Each row is a point on a landscape with many peaks, with its height.
From any point a climber takes the steepest step (rise divided by distance) to one of its 4 nearest points. It stops when none of these is higher. Distance is the straight distance between rows; heights are no part of it.
Q246 height 359: 113  79 120 121 104  94 132 131  94  79  91  97  66  95 120 105 106  79 127 125 111 130  90  91 109 122 106  95
Q949 height 468:  91 115  90 110  98 106  91 101 120 111  95 104  93 107 100  98  95  90  99  92 118 109  98  75 102 115  83 125
Q884 height 504:  87 117  85  73 106 112  78  88 138 129 104 104 130  84  96 109 101 118  76  78 105  70  99 111  96  97  90 116
Q874 height 387: 104  85 120 134  87  99 107 111  83  96  91 100  81 112 115 100 103  89 118 110 118 114 102  84 108 102  99  99
Q950 height 354:  92  85 109  82 106  82 116  94  73 107 108 100 121  89  96 110 101 114 101 109  84  87  97 132 109 100 112  70
Q584 height 251:  85 107  88 119  77 117  99  99 114  74  96 110  79 121  88  66  86  70 106  80 105 120 105  54  87  94  99 119
Q965 height 348: 107  85 104  87 104  96 121 115  80  88  94  82  90  84 109 111  90  93 110 107  92 103  98 108 103  98 114  78
Q568 height 485: 100  89 117 110 101  89 135 100  87  61  91  96 111 102 107 109 116 109 108 137  95  96  99 114 109 109 103  90
Q423 height 477:  99 117  84  48 114 108  99  97 124 130 100  98 108  66 102  97 105 109  89  90  79  74 104 128 100  95 103 110
Q342 height 373: 101 119  84 122 103 120  99 106 122  79 103 116  76 119 106  94  87  69  94 100 125 118  90  47  96 125  89 137
Q723 height 417:  96 108  80  84  89 130  72  97 144 105 110 101  88 104  91  88  94  97  83  76 106 105  94  93  86  69  99 121
Q819 height 355:  99  93 108 100 125  92 151 122  96  69  81 101  81  93 128 103 109  96 115 135 100 116  90 106 100 117 106 103
Q170 height 452:  99 101 111 137  95 104  96  92 101 121  91 114 108 110 105 110 108 101 102  99 123 106 105  90  91 116  91 110
Q20 height 266:  97  79 116 100  84  92  93  95  69 113 103  99 120 101  83 109 109 115  99 109  88  82 103 115 106  96  99  73
Q397 height 378: 121  90 118 130  96  93 120 118  85  83  96 104  67 109 121 101  97  76 115 110 107 127  95  83  96 108 111  90
Q877 height 222: 106 100  96 114  83 103  78  87 102 105 106 103  91 104  95  94  97 100 100  70 107 102  96  78 102  85 105  99
Q787 height 545: 107  87 109 111  87  89  91  93  82 116 102  89 110 104  95 117  96 103 111  90 105 101 106 109 107  97 101  74
Q733 height 315:  96 108  92 115  82 107  92 101 114  94  96 108  74 114  94  84  79  73  99  94 117 125  98  58  94 106  98 125
Q147 height 356:  91 100 111 138  77 106  84  92  93  96  96 114  85 139  96  79  87  85 100  96 115 107 120  56  95  87  83 116
Q460 height 552: 102 104  74  65  96 125  73 108 155 118 115 106  97  92 103  87  94 104  76  78 103  92  92 123  95  67 120 123
Q527 height 347: 101 107  75  90  97 112  83 112 112 101 109  85  87  84  92  99  89  93  95  83  96 111  90  89  95  86 110 104
Q97 height 597: 101 116  69  67 109 129  66 109 148 117 112 104  96  81 116  97 100  95  83  90 104  91  90  98  94  99  94 130
Q512 height 371:  96 124 101 123 102 104  98 116 117 107  97 106  82 113 110 113  92  81  95 109 131 108 104  65 101 135  82 131
Q651 height 493: 104 101  99 118  87 101  85 100  91 105  97 103  83 108 101  96  93  81 106  87 103 118 102  77 103 106 107  95
Q775 height 252: 100  95  83  97  95  97  84 101 103 113 110  93  94  89  92 105 103  99 100  79  92 107  95 103 102 101 118  86
Q288 height 177:  98 117  81  90 104 126  87 102 127  81  98 104  68  95  98  81  87  80  92  87 104 113  99  62  91 102 100 129
Q289 height 462: 126  65 124  98  92  93 114 116  51  72 108  93 104  97 109 100 101  89 109 116  86 110  94 127 115  88 107  68
Q74 height 154: 105  79  91  90  88  89  70  92 101 121 107  86 101  84  88 100  93 110  92  58  74 103 106 121  96  82 130  87
Q533 height 374: 116  90 112 140  99  97 122 110  87  81  80 106  83 106 120 111 101  88 112 114 115 126  96  88 101 122 104 105
Q839 height 383:  88 108 106 102 128  86 141 110 105  85 100 101  91  95 114 110 112 115  98 142  90  96  94 104 103 120  99 102
Q534 height 430: 125  82 118 109  91  91 116 111  51  64  91  97 107 110 120  94 121 114 114 123 101 106 104 115 107  81  94  71
Q596 height 390:  96  97  97  81 125  89 139 119  88  82  89  96  73  73 115 106  97 103 105 140  90 102  84 114 107 122 108  87
Q151 height 382: 103 103  91 113  97 104 100 120 102 101  93 105  73  94 101  97  96  81 118  96 103 121  94  83  91 105 106 106
Q77 height 278:  91 114  77  83 102 130  74 106 143  86 113 117  86 103  99  86  91  80  98  81 113 114  96  75  87  89  94 140
Q113 height 528: 106  76 102 118  78  91 101 107  77  89  97  99  72 104 102  88  90  79 111  95  94 120 112  77  98  92 117  81
Q738 height 500:  99 117  94  58 125 101 109  95 118 122  96  89 103  65 100 100 108 108 101 101  86  79  99 119  92 112 106 112
Q378 height 680: 116  90 103 126  94 101  89  91  87 108  93 104 104 119  95  98  94 106 104 100 104 106 112 103 101  94  90  86
Q138 height 129:  82 110  95 118  79 116  84  97 109  84  99  99  86 117  82  77  93  77  98  72 107 110 112  58  78  78  94 108
Q279 height 470:  90 113  87  48 127  92 108  92 115 113 107  95 111  70 100  99 100 124  97 108  69  74  96 129 103 110 116  98
Q502 height 564: 119  84 121 132  93  96 101  89  79 116  88 108 112 131 102 113 100 105 100 111 110  99 114 106 109  97  94  86
Q751 height 584:  95 128  84  91 101 118  78  86 146 124 103 101 113 111 106 104 105 101  91  85 123  94  98  84  98 118  72 135
Q367 height 434:  90 114  95  89 122  82 117  86 112 112 104  96 118  86  92 115 107 118 103 117  90  79 106 109 108 115 101 100
Q119 height 422:  96 104 117 106 120  88 151 107 100  66  81 105  95 106 127 106 115 109 105 143  96 106  97  98 101 121 104 106
Q55 height 384:  98  85 116  98 102  81 107  83  76  96 114 101 130 111  86 109 103 125  95 124  81  83 102 135 108  93 100  71
Q188 height 288:  99 117 125 135 106  97 130 122 104  86  77 110  81 119 124 108 100  87 108 121 128 118  95  84  97 120  78 125
Q929 height 472: 124  57 117 114  81  91 112 131  58  66  90  88  93 113 122  92 105  90 118 119  98 124 110  96 111  87 113  72
Q633 height 141: 107  93  99 116  75 106  77  83  92 116  97  99  95 110  87  90  97 104 101  78  95  89 111  91 100  70 110  84
Q557 height 538:  99  90 102 135  83 105  87  95  81  86  97 100  77 119 100  89  93  82 110  90 102 114 117  65  97  90 105  90
Q106 height 420: 116  77 114 136  79 102 104 108  80  90  87 103  72 133 113  78  96  92 120 100 113 115 121  72  97  77 106  80
Q89 height 197:  90 118  74  73 101 141  86 105 145  77  99 116  66 108 100  73  90  80 102  93 118 118  82  59  83 109  82 151
Q167 height 377: 105  99 113 131  96  99 106 109  94  94  82  98  75 109 109  96  94  86 119 110 117 119 109  76  98 117  99 109
Q17 height 394:  85 104 103  86 110  80 115  97  90 106 108  90 124  84  84 109  97 113  92 115  88  87  97 136 105 106 108  81
Q897 height 363: 108  89 119  88  96  72 105  93  53  76 117  98 133 103  87 102 111 114  81 128  69  70  98 144 111  70 101  64
Q287 height 351:  93  97  92  77 110  81 102  94  85 105 111 100 124  87  78 117  99 114  93 103  69  81 101 132 106  96 117  77
Q993 height 439:  94 112  81 103  83 116  74  90 129 123 116  93 117 102  92  97  98 109  80  70 105  95 101 102  93  87 109 113
Q290 height 201: 103  94  94  60 110  89  93 109  93 107 106  84 106  57  91 106  90 100  97  86  81  85  95 132 101 101 119  84
Q903 height 162:  85 103  96 121  77 113  72  68 117 103  99 108  99 126  88  79  98  95  99  73 108 100 106  71  91  76  90 106
Q464 height 368:  96 115  91  93  96 104  81  80 112 119 106  91 123  95  81  97  94 108  89  79 102  91 102 108 108  94 100 103
Q979 height 490: 115  86 122 117 104  94 117 107  79  79  90  99 107 104 106 105 110 107 109 123 108 104 108 114 105  98  98  81
Q587 height 541: 105  71 110 113  87  92  95 102  80  93  96  99  70 114  97  85  96  83 114  98  86 121 117  82 102  85 108  77
Q493 height 560: 106 109  64  46 107 134  70 108 162 129 123 117 102  86 103  94  97 101  63  86  94  90  88 114  90  73 104 124
Q631 height 436: 117 100 126 124 110  96 142 110  71  50  86 109 108 104 134  97 120 108 122 127 110 116  96 100  98 116  92 105
Q344 height 273: 101 106 103 138  85 101  72  71  98 113  97 111 106 133  97  96 103 106  98  84 116  95 128  70 101  99  77 102
Q764 height 527:  95 111  75  76  90 114  68  94 143 117 114  97 111  88  81  93  92 112  69  64 105  99  95 122  92  64 112 107
Q431 height 416:  92 107  98  78 117  84 109  70  98 109 108  99 117  82  83 110 105 122  90 112  81  78 109 128 109 101 105  89
Q898 height 479: 121  68 125 106  97  90 111 117  63  84 101 100 101 106 121 100 115  93 108 116 103 111 101 115 112  94 109  69
Q495 height 238:  98 101  91 102  87 101  73  91 101 117 104  91  96  94  91 110  89 110  97  72  93  96 104 105  96  92 110  96
Q281 height 375: 102 101  89  72 112  90 123 109  97 109  82  90  91  72 114 109  93  93 107 103  82 100  95 102 108 114 107 100
Q879 height 478: 113  64 109 108  86  82  98 121  72  94 101  89  80  89 107  98  96  88 125 100  80 115  97 103 104  97 114  70
Q27 height 369:  84 125  92 108  97 117  85 100 133  85 103 116  84 121 104  89  91  83  95  93 126 115  94  55  95 112  79 145
Q40 height 411:  90 104 103  87 119  69 131  95  98  87 115  97 119  97  88 121  99 124  86 133  75  82  99 126 105 108 102  86
Q482 height 134:  83  94 104 110  69 124 100  91 106  74  82 112  86 116  84  52  90  64 114  68 115 116 104  63  70  80  88 111
Q304 height 112: 104  95 102  88  84  98  75  84  98 131 103  94 122  93  81 105 101 122  87  63  86  85 103 118 103  80 106  98
Q889 height 352: 108 112  88 114  96 107 108 124 106  96  97 104  67 102 107  93  88  75 113 105 116 117  87  56  99 117  96 125
Q582 height 466: 123  75 119 115 106  95 132 128  63  76  96  91  90  95 128 107 104  78 124 124  94 116  91 104 107 110 113  77
Q109 height 310: 103 115 105 112 118 112 124 121 111 102  82 111  84  90 119 102  98  77 106 122 125 113  95  90  98 131  87 108
Q832 height 331:  98 104 111 109 126  95 138 116  99  86  83 104  80  86 125 107 101  88 115 123 106 107  98  94  99 125 101 114
Q519 height 142:  84 105  84 105  75 120  75  79 128  99 113 108 107 115  87  76  98  94  93  64 112 106 100  75  79  76  92 122
Q815 height 41:  97  78  97  97  82  93  77  82  84 124 105  88 120  88  77 116  99 124 105  78  75  83 101 125 107  83 107  73
Q271 height 385:  87 115  96 129  79 115  72  87 119  98 107 111 110 135  99  96  91  83  92  89 133 113 109  53 100 113  72 131
Q143 height 254: 106 117  80  86 105 128  87 114 120  99  94 100  66  88 104  99  95  90 105  91 104 108  84  75  94 111  87 125
Q254 height 393:  94  99 103  77 110  67 119  96  72  87 123  99 128  96  75 116 109 133  81 132  67  83  98 136  99  89 110  74
Q133 height 414: 108  84 117  85  98  70 120 110  61  75 101  96 120  99  92 100 108 102 108 129  91  90 100 136 110  89 107  62
Q418 height 301: 114 114 122 113 122  88 152 117  94  61  84 102  89 102 134 106 124 106 121 145 104 121  84  96 105 125  83 115
Q578 height 509: 101  91 101 127  76 112  85  88  80 105  97 107  91 129  97  75  93  91 112  89  99 105 116  69  94  83  98  88
Q909 height 425:  94 121 100 103 106 105  91  87 115 121  91  94 110 101 101 113 113 113 103  93 111  86 102  96  97 110  97 108
Q547 height 379: 104  94 103  96 119  84 144 123  83  78  93  93  83  75 124 107 103  91 118 128  98 114  86 120 105 111 111  86
Q433 height 350:  98  86 101  68 111  85 130 119  80  88 106  84  99  70  97 106  92  91 111 110  68  93  85 127 101 103 122  76
Q449 height 513: 113  72 112 125  86  91 103 106  83  89  94 106  88 101 114 101  97  91 109 112 102 117 109  95 113  98 108  73
Q124 height 167: 115  85 108 122  90 100  81  73  79 124 100 106 126 119  83 111 113 119  96 103  94  91 112 113 104  91  90  79
Q212 height 402:  81 120  99  81 135  75 124  86 104  92 112  99 101  99  99 120 108 131  91 138  84  78 107 112 102 113 106  95
Q338 height 435: 102 119  87  82 106 104  86  88 119 124  95  86 108  91  90  97  96 111  96  80 111  93 109 105  98 108 101 111
Q532 height 215:  98  99  86  75 108 100  87  92 107 126 103  90 106  77  88 103  95 108 104  71  85  87  98 122 100  97 108  94
Q96 height 322: 102 113  86  94 108 115  81 106 108 104  95 100  86  85 106  99  88  86 102  83 109 108  94  76  98 116  97 122
Q132 height 298: 107  97 107  97  98  92  78  84  87 116 111  85 116  98  83 104 104 110  99  85  91  91 103 113 103  90 105  76
Q920 height 447: 131  69 124 128  81  95 113 116  67  79  93 102  86 127 118  94 100  94 116 115 107 116 105  88 100  92  99  73
Q575 height 306:  93 112  80 102  93 128  78  92 135  96 117 114  94 110  94  92 102  85  80  75 119  98 101  79  78  84  88 125
Q755 height 279: 103 120  86  71 126 116  89 109 129 112  90 100  90  75 109  99 100  99  90  97  99  88  97 102 100 116  89 127
Q760 height 304:  86 101 117 107  95  90 106  87  87 121  96  96 126 105  89 118 109 115  90 111  92  87 109 122 103  91 102  81
Q828 height 376: 104 110 107 143  95 106 104 109  98 100  92 106  86 120 116 110  98  86 106 112 126 112 101  69 107 124  82 125
Q252 height 481:  95 120  89  69 100  96  89  86 121 128 102  98 121  80  91 112 102 111  78  74  94  72  91 125  95  87 101 105
Q485 height 438:  89  94  79  84  80 104  62  82 117 120 114 104 103  91  73  84  93 120  62  49  81  88  99 123  85  50 110  96
Q475 height 432: 123  76 126 108  94  85 115 107  41  61  95  97 130 106 115  87 124 117 112 128  97  96  99 123 116  85  91  83
Q588 height 496: 121  63 106 104  87  88 109 119  71  86 105  93  87 104 113  93  97  89 123 109  86 127 101 104 108 101 119  76
Q122 height 537:  91 121  88  91 107 118  83 100 133 113  97 104 105 107 102 103 105  87  94  92 122 109 103  71 104 119  77 135
Q406 height 401: 112  80 115 142  80  97 103 105  85  83  89 106  73 129 119  86  88  91 121 103 110 109 116  69 107  92  92  93
Q101 height 559:  97 120  71  51 116 126  75 107 155 133 112 112 119  87 117  98 102 107  71  90 108  79  88 120  86  89  84 135
Q868 height 260:  96  92 105  87 101  90  89  84  88 122 115  97 131  89  78 109 101 118  92  92  73  81  97 138 103 101 105  81
Q480 height 229: 104  76 110  84  88  82 101  96  63 105 116  91 128  85  89 104 103 108  94 108  78  84  98 146 117  87 113  62
Q834 height 492:  89 122  89  98 100 111  83  84 122 134  95 100 125  89  94 106 109 118  84  79 114  85  99 109  94 106  92 123
Q791 height 343:  86  88 118 104  94  95  97  85  74 115 104 107 128  91  85 115 100 120  93 109  86  79 100 132 117  95 100  73
Q768 height 491:  83 136  84  80 124 103  96  94 122 124  89 103 112  86  95 107 104 109  89 100 113  83 106 100 100 117  80 122
Q833 height 357:  89 121  95  98 119 105 100  98 111 121 103  93 100  97 102 106 105  94 101 103 116  94 101  89 103 124  81 119
Q80 height 399:  96 107  97  86 111  97 109 102  93 111 105  91 106  89  95 117  92 105 102 101  92  93  97 121 112 110 107  94
Q777 height 389:  94 113 109 151  90 104  87  98 105 101  96 113  89 131 105  98  93  86 102 104 134 113 108  62  93 118  73 126
Q825 height 415: 103 109  93 115  90 104  84 102  97  98  92  93  84 111  85  82  85  88 107  84  99 120 110  72  98  94 106 103
Q957 height 413:  94 107 107  89 117  73 137 102  96  79 122  99 116 103  94 108 113 127  87 146  88  90  96 120 108 103 104  88
Q585 height 336: 103  98 116 125 111  97 139 121  95  80  79 103  83 105 128 110 110  92 109 127 117 116  96 101 104 124  96 108
Q750 height 398: 103  85 118  85 104  83 115  98  64  81 116 101 128 106  88 106 114 118  97 118  84  79  97 137 112  97 104  66
Q683 height 205: 104  97 107 129  85 107  61  82  98 125 102 110 107 122  91  96  98 105  89  87 112  88 114  84 106  83  86 102
Q762 height 440: 103  97 111 123 105  99 113 102 100 108  82 101  96 106 110 111 100  96 108 112 113 109 102  96 102 117 100  97
Q741 height 550: 100 125  85  47 127 113  85  97 145 125 101 103 110  74 111  96 105 119  76 101  92  77  97 122  94  97  89 135
Q136 height 694: 112  97 112 136  90  98  85  93  97 126  91 111 110 121 103 112 102 104 103 100 117  95 114  86 105 100  89  90
Q559 height 358: 104  86  94 102 107  99 123 126  95 100  88  97  79  88 114 106 102  82 113 113  94 114  91  98 103 119 122  93
Q215 height 247:  90 107  83 112  90 117  83  92 112  93 102 100  95 105  92  78  93  80 103  77 103 111  97  73  84  85 109 116
Q181 height 40:  85  95  98 110  79 112  90  91  98  95  90 109  84 119  87  63  97  79 101  61  94 105 117  68  75  71 105 101
Q522 height 255: 106  74  98  81 101  88 105 105  78 108 109  86 106  83  91 109  97  97 109  93  79  95  98 133 116  99 121  71
Q350 height 501: 115  78 123 117  90  94 106  96  71  91  93 103 117 120 109 108 108 106  98 124 109  91 101 131 109  94  91  76
Q208 height 418:  87 123  96  81 132  89 126  86 114 106  93 102 101  81 103 103 104 116 101 121  87  79 109 116  99 125  95 103
Q473 height 321:  96  91 109  85  96  77  99  80  70 101 116 101 127 102  70 110 114 115  81 112  75  64 103 147 105  84  95  67
Q769 height 386: 103  71 112  79 103  82 121 109  56  81 111  93 114  87  87 107 105 100  98 125  79  87  90 134 115  86 117  58
Q863 height 239:  94 101  81  90  99 113  85 104 120 102 106 105  82  89  99  88  97  92  97  65 108 119  99  82  95  85 104 120
Q692 height 245:  99  86 103  78 103  69 105 100  62  91 118  94 130  87  66  99  98 107  79 110  71  69  97 147 107  79 115  63
Q7 height 328:  81 109 113 102 120  88 129  98 120 101  91 108 105  98 103 115 109 112  96 126 102  95 101  91  95 126  78 123
Q87 height 499: 111 116  79  70 110 140  68 118 152 100 107 111  86  93 103  86  94  88  80  92 108 105  94  89  94  90  96 143
Q453 height 651:  93 124  73  77 104 123  74 103 139 122 102 106 103  89 107  97 107  97  90  93 114  91  90  87  90 103  82 141
Q385 height 192:  94 101 101  93 101  93  84  76  94 133 106  98 134  88  75 115 101 119  88  77  94  84 106 131  98  99 103  85
Q324 height 305: 102 121  82  81 120 113 102 105 120 113  93 105  89  78 108  99  98  95 103 108 117  89  96  94 101 122  91 133
Q73 height 370:  92  96  99  93 114 104 131 117 101  99  85  91  75  90 115 118 102  91 119 125 105 113  86 102 107 119 102 102
Q236 height 360: 105  89 104  89 105  82 101 102  80 113 105  90  99  84  98 107  95  96 104  96  85 106  97 113 107 110 120  85
Q968 height 349:  98 121 102 113 105 109 110 111 116 100  97 106  67  97 111 108  88  75 112 113 120 120  93  70 101 137  89 129
Q270 height 497:  92 121  79  69 105 114  86  93 125 128 104  96 123  83  92 107 109 115  84  71 103  72  90 126  93  89 101 121
Q438 height 480: 118  89 123 127  97  97 124 101  76  67  84 100 103 116 122  98 112 107 117 124 116 113 102 106 111 105  95 101
Q573 height 423: 113  87 115 108 102  76 127 101  60  74 102  98 133 104  96  98 116 110 100 137  86  93  97 128 104  81 107  78
Q853 height 429: 103 102  89  98  92  98  94 105 104 108  96  93  76  90  98 101  86  86 109  86  98 114  97  78  96  93 113 105
Q831 height 76: 100  67  96  72  94  86  93 106  58 107 120  85 121  86  74 104  95 106  99  92  70  95 100 149 118  80 126  59
Q452 height 461:  96 123  93 107  93 114  77  97 124 106  96 101 109 107 101 101 100  95 100  78 123 110  99  72 102 106  91 124
Q387 height 330: 101 108  99 100  80 109  62  77 117 121 107 104 129 103  71 103  98 121  81  65 110  93 109 104 100  75  93 123
Q58 height 380: 130  73 124 145  74  99  95  95  79  84  92 108  77 136 114  84 111 103 113 113 114 104 124  83 100  90  87  88
Q225 height 318:  92 105 112 143  71 100  85  75 106  98  96 117  94 154 103  81 102  91 101  83 127 107 117  49  86 103  72 121
Q412 height 381: 100 118  87  97 106 105  83 108 120 112 100  96  94  95  93 101  90  92  95  90 111 103  95  94 101 107  98 115
Q39 height 437: 121  78 129 109  87  86 117 108  55  51  91 102 118 118 113  91 132 111 113 132 116  95  98 110 104  93  90  83
Q245 height 408:  88 108  98  64 125  74 123  91  95  99 122  91 110  81  93 112  97 126  86 122  66  78 100 129 113 114 111  80
Q995 height 405:  97  98  86  51 132  83 125 117 107  94 106  87  91  56 105 104  97 110 104 114  64  87  87 124 101 108 119  85
Q318 height 410:  87 126  96 140  91 115  86  94 122 113  99 106  96 128 102 106  87  84  96 100 124 107  91  71  98 119  79 126
Q936 height 486: 120  75 114 107 103  90 129 114  75  72  98 101 113  98 121 103 110 100 112 127 100 104  95 123 111 105  97  75
Q488 height 236:  93 104  98 105  93  99  64  74 103 132 100  99 140 105  77 111  97 123  85  75 106  78 100 118 104  94  87  98
Q913 height 341: 106  72 103  91  99  71 112 119  62  86 110  90 105  85  94 105  91  89 107 103  85 103  89 133 114  85 118  66
Q836 height 421:  90 111  91  62 128  80 122 108 102  94 106  84 106  71 103 106  98 111  97 120  75  83  99 116 102 108 110  88
Q987 height 406:  93 101  97 110 101 106  98 102 106 110  93  90  95  87 103 109  97  97 104  98 110 106 103  99 104 115 103 104
Q192 height 87:  98  76  96  84  96  94  80  95  74 118 119  86 113  79  73 105  93 103  95  78  75  93  89 136 105  84 123  70
Q29 height 364:  96 110  90 122  85 109  80  92 114 106 102 101  93 109  93  96  87  93  99  82 108 115 102  72  96 106  94 107
Q637 height 431:  87 110 106  90 118  93 118  94  96 109  97  95 114  88  91 115 109 105 102 121  97  91 100 114 102 113  98 107
Q211 height 391:  88  95  99  73 126  80 127  94  90 101 113  95 117  76  83 112  95 117 100 122  77  82  97 130 110  96 117  78
Q63 height 453:  86 123  89  86 121  94 103  93 114 117  98  90 111  90  99 115 107 115  99 107  99  89  99 108  91 115  91 102
Q359 height 503: 123  83 122 128  92 101 110 105  80  96  95 102 100 127 118  99 111 101 107 121 117 107 114  99 106 102  93  89
Q644 height 514:  85 123  94  78 112  97  95  77 129 121 101 101 126  89  86 112 109 125  89  99  93  76 104 112 100 104  90 110
Q429 height 164:  87  87  94  64 111  98  99  95  95 121 102  91 111  74  84 112  93 116 102  92  79  84  95 128 107 104 110  88
Q724 height 494: 116  64 115 108  84  80 104 107  70  95  96  98  97 113 112  99 104  85 112 100  86 110 102 104 109  97 110  72
Q500 height 533:  83 126  84  63 134 100  95  86 129 128  95  98 115  72  96 100 104 113  92  97  91  74 102 115  94 111  94 123
Q292 height 457: 138  73 129 128  83  93 117 114  63  60  84  99 105 122 137  96 124 103 121 112 111 110 106 108 106  99  89  89
Q110 height 451:  98 108 102 131 102  99  92 109  97 110  94 100  91 113 101 108  94  92 107  97 111 110 107  79 106 108 107  97
Q976 height 185:  80 102 105 132  78 118  82  78 101 101 100 128  99 144  82  68  98  85  92  76 126 101 122  54  81  84  80 106
Q180 height 442:  88 108  87  46 141  81 119 106 103  97 116  91  94  73  98 103 100 121  99 123  57  76  99 122  99 113 114  93
Q981 height 464: 106 116  86  45 123 105  91 113 129 114  91  94 102  50 109 100  99 114  87  92  84  84  90 130  93  99 100 114
Q591 height 488: 104  93 121 104 106  90 119 106  74  96  98 108 118  95  98 110 103 103 100 119  95  96  95 119 106 101 103  81
Q300 height 539:  96 121  85  87 104 112  76  89 135 113 106 107 117 101  92 101 103 103  82  75 129  94 100  98  96  97  95 129
Q501 height 419:  98  94 114  83 105  72 139 103  75  73 109  97 118  97  96 111 106 113 102 140  78  92  89 126 108  99 114  72
Q838 height 335:  93 128  94 107 118 113 113 102 120 110  88 102  95 103 106 112  93  87 103 117 121 105  92  79 100 132  80 124
Q887 height 471: 102 103 124 105 111  91 137 102  85  82  88  99 102  98 116 116 111 110 102 125 103 100  97 110  99 120  93  95
Q38 height 502: 101 108  79  73  87 119  73  97 131 110 111  99  95  97  98  92  94 108  88  69  86 102  88 111  97  76 110 113
Q924 height 274:  95 102  89 104  85 109  72  88 110 113 104 101 101 107  90  91 101 105  89  64 104 100 106  86  95  82 106 111
Q680 height 190:  91  94  88 102  83 115  79  85 128 108 102 113 106 103  83  76  94 102  84  55 100 105 104  94  84  67 109 107
Q341 height 409:  92  99 110 127  75 109  91  98  98  92  93 123  75 137  92  76  93  77 109  87 112 114 118  63  91  91  91 101
Q521 height 427: 120  75 117 106  92  84 124 112  52  66 103  91 123 109 102  92 116 107 104 126  91 103  94 127 110  92  97  70
Q616 height 555: 103 110  78  53  96 113  78 112 134 128 107  98  99  73 106 103  94 108  85  69  89  79  87 125  99  78 116 116
Q989 height 156: 101 100  91 109  88 115  59  82 115 120 104 104 114 120  79  87  99 111  81  55  95  93 105  94 101  61 105 100
Q770 height 396:  93  99 108  89 121  73 150 120  89  78 102  95 100  89 108 105 106 110 105 139  88 102  95 117  96 111 108  89
Q326 height 444: 119  59 117 126  79  93 108 108  67  70  97 100  65 120 121  89 101  92 122 103 103 120 117  84  97  88 103  72
Q13 height 344:  96  90 111  93  94  98 102  92  90 113  98  93 118  88  82 115 100 113  98 100  85  87  99 128 108 107 110  80
Q829 height 498:  94 108  98 135  84 110  82  88 113 109  91 105  98 136  92  88  91  92  94  85 118 103 114  69  98  91  84 112
Q984 height 353: 108  96 101 104 110 108 127 135 101  89  81  94  69  85 120 113  96  86 132 120 108 122  90  97 104 115 112 105
Q622 height 365:  83 117  96 126  84 120  85  85 121  91 102 107  94 142 102  80  91  76  89  85 129 117 103  57  86 103  90 131
Q916 height 70:  98 100 101 118  77 107  59  75 106 112 106 102 112 127  83  85  88 113  92  66 102  98 111  82  96  80  97 105
Q667 height 407:  93 105 102  85 130  71 144 110 106  72 110 100  99  96 117 112 111 114  97 139  81  96  92 122 104 115 105  98
Q672 height 530: 117  82  99 112  95  89  85 105  84 100 107  87  77  93  92  95  87  86 112  81  89 114 100  94 100  90 118  87
Q307 height 366: 114  84 138 123 106  96 142 118  84  58  85 103  94 108 136 103 111  91 125 123 115 123  85 101 101 124  96 104
Q930 height 311:  97  90 102  69 106  66 121 109  73  90 117  79 118  80  75 110  91 100  95 113  72  90  90 140 108  92 122  63
Q249 height 227:  82 113  78 111  85 125  93  94 115  72  95 114  74 119  96  79  94  68 103  78 114 128  93  54  77  98  90 128
Q108 height 570: 103 105  70  59 110 117  75 115 141 128 106  99 101  72 114  94 103 100  77  81  99  87  86 117  91  80  93 117
Q152 height 324:  95 114  85  95 104 132  92 105 128  79  98 104  66 110 103  88  79  66 109  99 111 125  90  51  84 121  83 139
Q739 height 367:  99 113  88  84 110 110  91 107 112 117  99  86  98  81 107 100  92 105 104  88 100 100  89  97  95 113 110 114
Q51 height 395: 115  66 120  98  87  83 104 114  54  92 110  91 115  97  95 106 106  98 101 111  88  99  97 128 107  89 108  68
Q778 height 553:  88 119  83  98  86 132  90  95 126  77 109 117  75 114  88  80  93  75  93  70 112 116  99  73  71  90  86 121
Q209 height 403:  98 104  90  66 141  86 130 116  97  97  92  96  86  71 118 102 100 105 112 131  80  90  90 114  99 120 106  90
Q436 height 388:  96 131  96 124 102 123  89 104 129  99  98 106  87 120 102  99  95  71 101 107 132 117  95  56  91 136  73 142
Q639 height 474: 108 105 123 147  86 102  94  99  92 100  78 113  92 130 115 106 106  96 107 105 118 109 114  83 111 105  86  97
Q681 height 397:  95 111  98  98 125  96 119 105 102 109  99  97  89  82 105 109 102  97 110 109 102 102  94 100 104 121 101 104
Q421 height 572:  88  98  88  97  78 119  87  96 121  91  98  97  97 101  84  84 102  93  88  52  94 110 104  76  79  64 106 100
Q891 height 372: 102  91 108 140  69 112  72  79  91 109  98 116 101 136  99  87  99 109 102  81 111  99 120  64 103  85  93 100
Q662 height 465: 104  97 123 136 103  97 120  99  96 100  88 105 106 112 109 108 109 103 107 124 116 110 101  93 108 111  91 101
Q455 height 332:  98 106 103 117  95 109  78  87 100 120  98 108 103 108  93 108  98 104  98  84 117 105 112  76 101  96  93 109
Q162 height 259: 104  87 103  84  94  92  88 100  81 120 104  85 106  82  96 101  93 100 111  91  83 102  96 119 108  93 117  79
Q606 height 473: 110 101 134 124 106  88 146  97  82  57  95 102 115 115 121  97 121 120 107 139  95 103  93 114 102 108  97 101
Q294 height 536: 100 116  73  90 101 130  69 100 145 106 106 105  95 101 104  92 101  87  84  86 122 103  93  79  86 108  87 135
Q175 height 262:  83 107  87 114  82 128  83  85 125  86 103 118  97 126  88  78  92  73  97  74 123 112 100  57  79  94  88 122
Q256 height 307: 105  79  96 101  91  96  82  98  89 106 108  99  91  93  96  98  80 102 107  63  79  97 100 102  98  81 122  79
Q650 height 400:  91 113  96  66 126  65 119  91 101 100 130  89 109  94  94 117 108 137  88 129  67  75 107 126 116 112 109  89
Q425 height 515:  89 126  83  72 115 112  82  88 135 123  97  95 123  84  95 112 108 118  87  93 111  75  94 112  98 104  88 128
Q21 height 392:  83 107  96  96 122  84 136 101  96  91 105  93  93  87 111 116 105 112 102 133  88  92  99 121 102 121 109  94
Q528 height 583: 109  77 115 127  80 108  89  95  79 102 102 106  89 122 103  95  90  98 117  98 101 110 115  83 103  94  92  80
Q42 height 346:  92 110  85 109  87 115  69  92 125 110 109 100 111 111  91  88  93  99  95  76 114 108  93  77  91  90  91 119
Q941 height 294: 106 107  90  79 110 104  98 109 104 117 101  86  89  63 100 101 101 103  99  83  88 101  95 114 106 102 117 102
Q381 height 404:  92 107 109 121 103 104 115 101 100 106  86  97  95 108 107 120 107  96 101 110 117 109 109  88 100 134  89 112

For each start below, name the point where the climber stops.
Q596: Q500
Q39: Q136
Q89: Q453
Q891: Q136
Q433: Q500
Q762: Q136
Q109: Q453
Q307: Q136
Q211: Q500

For each start below, name every point that the climber comes to, in order.
Q815: Q132, Q787, Q378, Q136
Q152: Q342, Q436, Q318, Q949, Q122, Q751, Q453
Q385: Q132, Q787, Q378, Q136
Q113: Q587, Q528, Q378, Q136
